Points on a hilly landscape, in no order, each with its height.
A ball rolls from a point to whichever of its 2 nearest points has the largest drop for the distance, and stops where none of them is lower. Distance is the straight distance between rows; heights are no part of it.
q_318 (h 60.7): [ -9  -5 -14  -5 -10   9 -23   3  26 -45 -11  27 -23 -22  11  -3  24 -18
  -9  26 -13  16  27]
q_290 (h 40.1): [  1  15 -39  -6 -21  28 -29  13   9 -10   4  22  26  -3  -5 -34 -16  15
  10  10 -18 -13 -17]
q_307 (h 28.3): [ -5  -5  -5  -4  -9   8 -11 -14 -39   1 -10  15  18  -6 -23 -18  20  14
 -13  11 -15  11   9]
q_755 (h 51.0): [-25  13  -3 -10  -5 -36  15 -22  29  19  36  14   2  -3  21 -11 -12  -6
 -15 -18  18   9  11]
q_662 (h 45.5): [-29  15  10  11  -8  -5   7  -6   6 -39  10  32 -21 -21  29  -4 -14 -39
  -5  -7  -5  12  -2]
q_286 (h 46.8): [-11  -5  29  19   5  10  35  -2 -30  28  10 -15  -7  18  -5  14 -20   1
  27  -6   8  -7   4]
q_226 (h 42.3): [-11  27  -8   2 -17   2  12 -21 -25 -42  24  23   3 -12  20  -7 -15 -24
  -8  -1  18   2 -13]
q_144 (h 67.4): [ -1  22   4  16   4 -13  32  11   3   1  26 -35   4  -9 -38  -1   1  12
   6   5   3 -12   1]
q_979 (h 65.2): [  2  23 -11  -1  28  10  42  10  32   9  29 -31 -12 -25 -13  32  23  -3
 -21  14 -30  -6 -14]
q_572 (h 13.8): [ -1   7  12  14   6  19  10  -3 -10  13  44   7  15 -36  12  16 -31 -10
   1   3 -27 -12 -14]
q_280 (h 13.6): [ -2   2 -21 -15  -6 -27 -32  15  38  -8 -44   9   0  10 -18  10  17  31
 -21  11 -27  16  -2]
q_366 (h 68.5): [ 10  22 -16  -3   9  -9  30  25  19  17  16 -39  31  -9 -48  19   2  36
 -18 -10  -2  -7 -17]
q_608 (h 71.1): [ 21  29  18 -17 -22 -22  -3  -7 -22  29 -30   4 -12  21  44 -17 -32   2
  10  18  20   3   9]
q_373 (h 37.3): [ 28  -7 -15  19   6  44  -5  -1 -31 -51   5  23   7  -2   1 -11 -13 -24
  -1   7  -6  -7 -19]
q_80 (h 61.8): [ -7  33   7   6 -15  -2   6  25 -18  52  29 -24  14   2 -15 -11 -30   4
  18 -30  48  -7 -11]
q_152 (h 60.0): [ -4 -11 -21  -4  45  34  34  -6  10  23  37  -9  11 -27 -38  75  -2 -18
  -5   9 -35 -24  -4]
q_832 (h 30.9): [ 10 -30  10  12   1  13 -18   3   6 -33   5  10 -32 -12   7 -17   1 -37
  10   6 -28 -18   7]
q_528 (h 57.3): [-21  18  -6 -20 -26  -6 -15 -23  -1   1 -12  41 -29   4  28 -11   3  -2
   1  30  -5  26  20]
q_255 (h 59.3): [-20  24 -11  -8 -11 -19 -24 -10   5 -25 -15  31  -9 -32  34 -10  19  -7
 -10  33  -8  28  33]
q_214 (h 35.6): [ -1 -21  39  24   0   8   2   6 -11   4   1  -2 -23 -12  24  -3  -4 -17
  16   5 -30 -14   7]
q_882 (h 22.4): [-17   9   9  26  -1  -7   2  14  15 -10  23   1   4 -43  13   3 -14 -17
 -16 -15 -33  -4 -12]
q_63 (h 80.6): [  7 -32   7  -9  -7  55 -15  -1  -6   3  14  15   3  18 -27 -23  -1  18
  37   6   3 -22 -14]
q_132 (h 50.2): [-28   0   0   3  -1  27  23 -23  -7 -31  -8  18 -21   5  23  12  23  -9
 -15  -7  23  25  -7]
q_259 (h 43.5): [  8  19 -14  -2 -21  11 -48  12 -16  -5 -24  11  14  -7  14 -22  -4  20
   6  23   0  -2  -5]
q_530 (h 82.0): [ -1 -34 -27 -25  -9  47 -44   0  15  -2  -4  30   8  22  -9  -7   2  19
  22   6 -13 -12  -4]
q_94 (h 67.0): [  3  11  44   8 -14 -13 -15  19 -28  12 -23 -13  -2 -17   7 -27  21   4
  19  -1  26   6  23]
q_355 (h 32.6): [ -5 -24  11 -15 -11  -7 -16   9   7 -50   0  -1  34 -26 -28  16  38 -17
 -24 -17   3  12  26]
q_37 (h 73.9): [ -2 -28  33  -6   1  -2  -3  -3  -2 -12 -14  -9 -31  14  11 -22  35 -17
  29  12  24   3  34]
q_265 (h 37.2): [-13   0 -29  -9   0  21 -19  -4 -11 -14 -37  28  20  12  -1  19  -2  30
  -9  -2 -20   6 -27]
q_331 (h 31.9): [ -9 -14 -45  -1   3  47  -7 -10 -12 -25 -19  30  14  14  -8  -6  10   3
 -10   8 -24  12  -6]
q_874 (h 52.6): [  3   2   5  16  20 -16  23  -3 -17  16   7 -15   5  11 -14  30 -22  10
   0  -9 -16 -15 -21]
q_196 (h 36.4): [  7  29 -33  -2  -1  11   0  -1 -12  15   7  24  26  -8  26 -34 -20   2
  10  18 -39 -10  -6]
q_73 (h 18.6): [ -1  21  60  33   0 -11  41  13  -8   9  29 -38 -28 -18 -14  15 -11 -10
  18  18  10 -10   9]
q_59 (h 39.9): [  8  13 -23  -7 -16  16 -28 -11  -9 -53  12  28  13 -12   6 -13  -5 -21
  -7   4   6 -16 -14]
q_783 (h 2.2): [  9  -7   2   1   5 -43 -17   4   7   4   4 -18  32 -17  34   6  -7  -8
 -15 -21   0  -9  17]
q_996 (h 39.3): [  5 -26  28  -6  24  -3  26 -26   1  34 -10 -24  -5  18  31  25  21   9
   2  -4   7  -1  24]
q_579 (h 31.6): [ -4  43 -17 -15 -14 -26 -38  17  -6 -34 -44   8  -9  14 -12 -11   9  -2
  13  12  40  14  -1]
q_877 (h 29.8): [  6 -35  12   7  -3   6 -24  27   8 -61 -11  19   1 -29 -11  -4  27 -30
 -13  -7   6  11  31]
q_249 (h 33.3): [ 22 -19  30   3  28  -3  37  -7  22  46  -5 -36 -18  30   8  37   4  28
  10   3  -1   1  -2]
q_110 (h 12.4): [ -5 -27 -32  -3  16 -38   3  -3  23  23  20 -22  31   5  17  15  -9  -3
 -13 -38   3  -9  14]
q_920 (h 48.7): [ 11   6   3 -33   6 -32 -11 -23   4  39 -29   2 -17  42  30  10  -5   2
  -9 -12  63  29   3]
q_934 (h 69.0): [ 19  13  40   4 -16  -9   7   3 -37  15 -15 -16   0  -5  33 -14 -14   7
  20   9  10 -12   5]
q_827 (h 54.3): [ 14  13  11 -29  -7 -32  14 -29 -16  52  -8  15 -17  43   9  -5 -40  -1
  -9 -12  48  24 -10]
q_337 (h 20.6): [  0 -18 -25  13   0  10  -4  34  32 -50 -14 -16  -3  -2 -15 -11  32 -24
  -4 -10 -20  -6   5]
q_107 (h 48.6): [-29  10   4  -7  -3 -11  24 -29  14 -12  41  19 -17  -4   4   8  -9 -26
  -5  -7  -4  -5   1]
q_167 (h 43.8): [ 21 -21  20 -31  12 -27  -1 -41   6  31 -11  -8  -2  27  31  22  14  17
 -10  -4  39  12  14]
q_658 (h 41.9): [-26 -18  13  19  25  13  24  -4  10  -5  -3 -24 -10   1   4  43  22   7
  -7 -16 -13   4  -1]
q_495 (h 23.0): [  7  35 -11 -17 -14 -39 -36  18  25  -9 -46   9  -2   4 -15  -4   8  32
 -13  15  22  19  -6]
q_497 (h 77.0): [-17 -25   3 -18  -1 -21 -25   5  13 -19 -35 -15  -5  20 -17  12  38   5
  16 -17  28   7  21]
q_164 (h 46.4): [-40  -3   8  24  15   4  42 -19  -6 -21   2   5 -23   4   4  21  19 -19
 -13 -12 -12  18   7]
q_349 (h 61.6): [ 13 -12 -17 -24  50  12  36 -23  23  38  32 -16  13 -26  -5  44  10 -10
 -12   5 -45 -15   1]
q_602 (h 79.2): [ 10 -43   3   8  -8  41  -3   7  -8 -12   4  -2  -5  13 -39 -30  19   8
   9  -1  10  -2  14]
q_910 (h 29.0): [-11  11 -34   8  -6   1   4  -8 -34 -18  19  14  26  -2 -26 -24 -22 -10
   3  -8 -15 -13  -9]
q_625 (h 53.1): [-13  10   8  -6 -28  17 -14 -13 -28  16 -19  41 -26  23  21 -29 -17   4
  21  22 -14  13   1]
q_683 (h 6.7): [ 18   9  48  17   6 -20  17   8  13  20   6 -28 -21 -10   2  21 -14  13
   1  12   0  -6  -9]
q_594 (h 26.3): [  2 -25 -53   8   7  36  -4  15   9 -27  -7   8   8   9 -11 -15  12 -25
  -6  -7 -45  -9   0]
q_652 (h 73.0): [ 26  21   9 -28  -6 -16 -10 -31 -47  17 -22   8  10  22  47   8 -27 -11
  13  -2  27 -11   5]
q_375 (h 12.5): [ 10  12  -8   3   4 -29   1  -3  22  19  12   3  11  -9  46  -4 -24  -7
 -12  -1 -22  -2   1]
q_831 (h 53.0): [  1 -12   2  -4  -1 -54   7   0  49  31  28  -4  11 -11  -1  -6 -14  12
 -37 -16  15  24   8]
q_657 (h 27.6): [  0  -5  58  34   1  10  24  28  -2  -8   4 -30 -33 -15   7  -2  14 -12
  22  10   2  -3   5]
q_698 (h 70.2): [ 17 -18 -11  -9   4  15  -6  11  13   3   2 -35  31   5 -16  -4  13  11
  13  -6 -18 -33   0]
q_275 (h 36.5): [-27 -47  -2  20  12  28   6   3   6 -11  16   0  -9 -10 -20  31  10 -13
  -9 -28 -23   1   2]
q_547 (h 34.1): [  4 -14  -2  16  -4  41   8   2 -41   4  21   6  27 -18 -23 -22   2   6
   2   7 -19   0  11]
q_429 (h 61.9): [-10 -11   9 -11  -4   5 -41   2  14 -45 -30  23  -4 -30   4  24  24   0
 -22  17 -20  12  -2]
q_235 (h 49.0): [-17  27  -2  -3 -34   0 -24  10 -30   7 -11  18 -15  17 -17 -39 -15   1
  23  -9  30  -1 -21]
q_744 (h 63.0): [  1   4   1 -19  -1  23 -10   5  24 -21 -10   0  -5 -28  -5  27  30  13
 -25   9 -27  -2 -30]
q_931 (h 41.5): [  0  49 -10 -12 -19  -2 -22   6 -36   5 -43   7 -29  29   5 -21   2  -7
  16   1  49  18  -9]
q_309 (h 19.8): [ 23  14 -21 -10   4 -49   0 -10  25   6  -2   3   6   6  22 -11 -20  -2
 -25   3  17   9  -1]
q_230 (h 59.2): [-18   1   2 -27  -7 -12  -3 -32  -9  32  13  29 -13  36   9   2 -33   2
   7 -21  31  -1 -15]
q_701 (h 25.6): [ 26  30 -35 -13   1 -32  -5  -4  24  18 -14  10   3  21  16 -27 -18  14
 -12  21 -24   1  -9]
q_410 (h 42.2): [-11  12 -21  12 -11  42 -18   6 -27  -7 -40  17  21  -1  18   0  11  31
   0  11   7  16 -10]
q_638 (h 17.6): [ 27 -20  57  11  11 -39  10  -2  18  31   1 -11 -18 -10  30  29 -26  18
 -22   4   4  22 -12]
q_335 (h 22.6): [-16   4  -4  13  -8  -8   4 -15 -25  11  44  18  16 -19   1 -18 -35 -15
  11 -11 -17 -19  -1]
q_894 (h 69.3): [ 18   8 -31  -5  -2  -7   0  33  24 -10   1 -42  40   8 -35   5   6  21
  -8 -17  -8 -24 -18]
q_593 (h 31.2): [ -1  29 -52  -6  -1   1   8   6  22  14  -9   8   7  27  36 -26  -6   8
  12  15 -23  -6   3]
q_454 (h 55.3): [ 12 -19   2  -3   3 -45   9   3  22  50  24 -13   3  15 -20  -1 -38  16
 -23 -19  33  20 -13]
q_896 (h 47.9): [  4  -1 -14   5 -24  18 -31   0 -38  -4 -27  36 -12  12  -5 -37  -6   7
  15  34  -3  13  18]
q_604 (h 47.7): [-20  26   3  -7  -7  25   7 -11 -18   1 -24  15  -2  17  33   9   8  17
  -7  -2  28  21 -10]
q_639 (h 39.6): [  9   5  15  19   3  29  19   6 -34   3  14 -12   2  -6 -11 -10 -12   3
  21  12 -10 -13 -15]
q_423 (h 71.2): [ 28 -25   8 -13   8  42 -15  13  19  -6  -9 -32  -3   5  -6  -7  31   4
  24  16 -13 -28 -10]
q_883 (h 58.1): [  1  -5 -17  18  44  -7  33  -6   0  14  19 -29  15  -3 -46  68  -7 -10
  -8  -5 -32 -26  -2]
q_160 (h 43.7): [-13  25 -13  -7 -35   7 -25  18   6  -7  14  13   9  -6  -6 -48 -11   2
   9  -6  25  -6 -17]
q_861 (h 33.7): [  9  -3 -37  24  -4  34   5  11 -38 -40  17  13  23  -2 -17 -29 -14 -17
  -1 -19  15  -5  -5]
q_247 (h 58.3): [ -4  13  -7  -1  -2 -27   5  10   7  35  28 -16  20  18 -36   7 -34  18
   2 -29  40  -8 -21]
q_541 (h 29.4): [-22 -22  -1  19   0 -13 -15  14  10  -7   7   5   5  -9  -9   6  -4  -6
   0 -28 -24  -5  -8]
q_72 (h 72.5): [ 16 -15  29  -3  -2  24   4   4  23  -8  -6 -26 -34  10  20 -14  24   1
  35  19  12 -21   3]
q_141 (h 64.2): [-10  12   3   0  16  28  27  -9  20  -2   9  -1  -8 -25   4   6  17   2
 -24  15 -25   4  -9]
q_740 (h 75.6): [-13 -20  15 -20   8 -25 -10 -26 -12  -6 -23  -1 -21  30 -10  -1  29 -14
  26 -16  38   1  29]
q_748 (h 78.1): [-11 -35   5  -8 -15  11 -21  12   2 -29  -9   2  -5   1 -41 -18  39  -4
   8 -16  31  10  27]
q_111 (h 66.2): [ 18  20  11   5  22  -8  45   6  22   7  35 -48  -8 -14  -5   2  10 -14
   9  15 -18 -20  11]
q_101 (h 21.9): [-13   6  -9 -10  -6 -16 -14  -8   0   7 -35   6   5  -7 -14 -11  35  29
 -16  23 -28  16  15]
q_473 (h 55.8): [ 14 -14   0  17  51 -19  33 -15   0  30  -3 -21  10   9 -19  66 -19  12
 -17  -9 -24  -1 -21]
q_246 (h 25.9): [ 21 -38  -2  29  -2  14 -22  32   7 -48  -3  12 -12 -16 -27 -20   7 -31
  -2  -5 -22   1   5]
q_371 (h 64.9): [ -3  29  32   4 -19 -22  -5  22 -26  24   9 -29  11 -16 -13 -23   3  -1
  19 -23  45  -2   7]
q_801 (h 25.7): [ 27 -33  36   7  30 -33  26 -10  23  41  17 -29 -10  17   2  41 -18  14
 -14  -2  27  17  -1]

Where does a ball stop that starts at each point below?
q_827 | q_683
q_107 | q_572
q_608 | q_572
q_349 | q_280
q_652 | q_572
q_132 | q_572

Call two points neighbours if one is among the 2 nearest of the other. Go from one point of each pair to the other, from neighbour to neighbour, staying as low as possible. Name the highest point that can't be avoided.
q_337 / q_683 | q_214
q_290 / q_683 | q_259
q_783 / q_280 | q_235
q_683 / q_572 | q_132
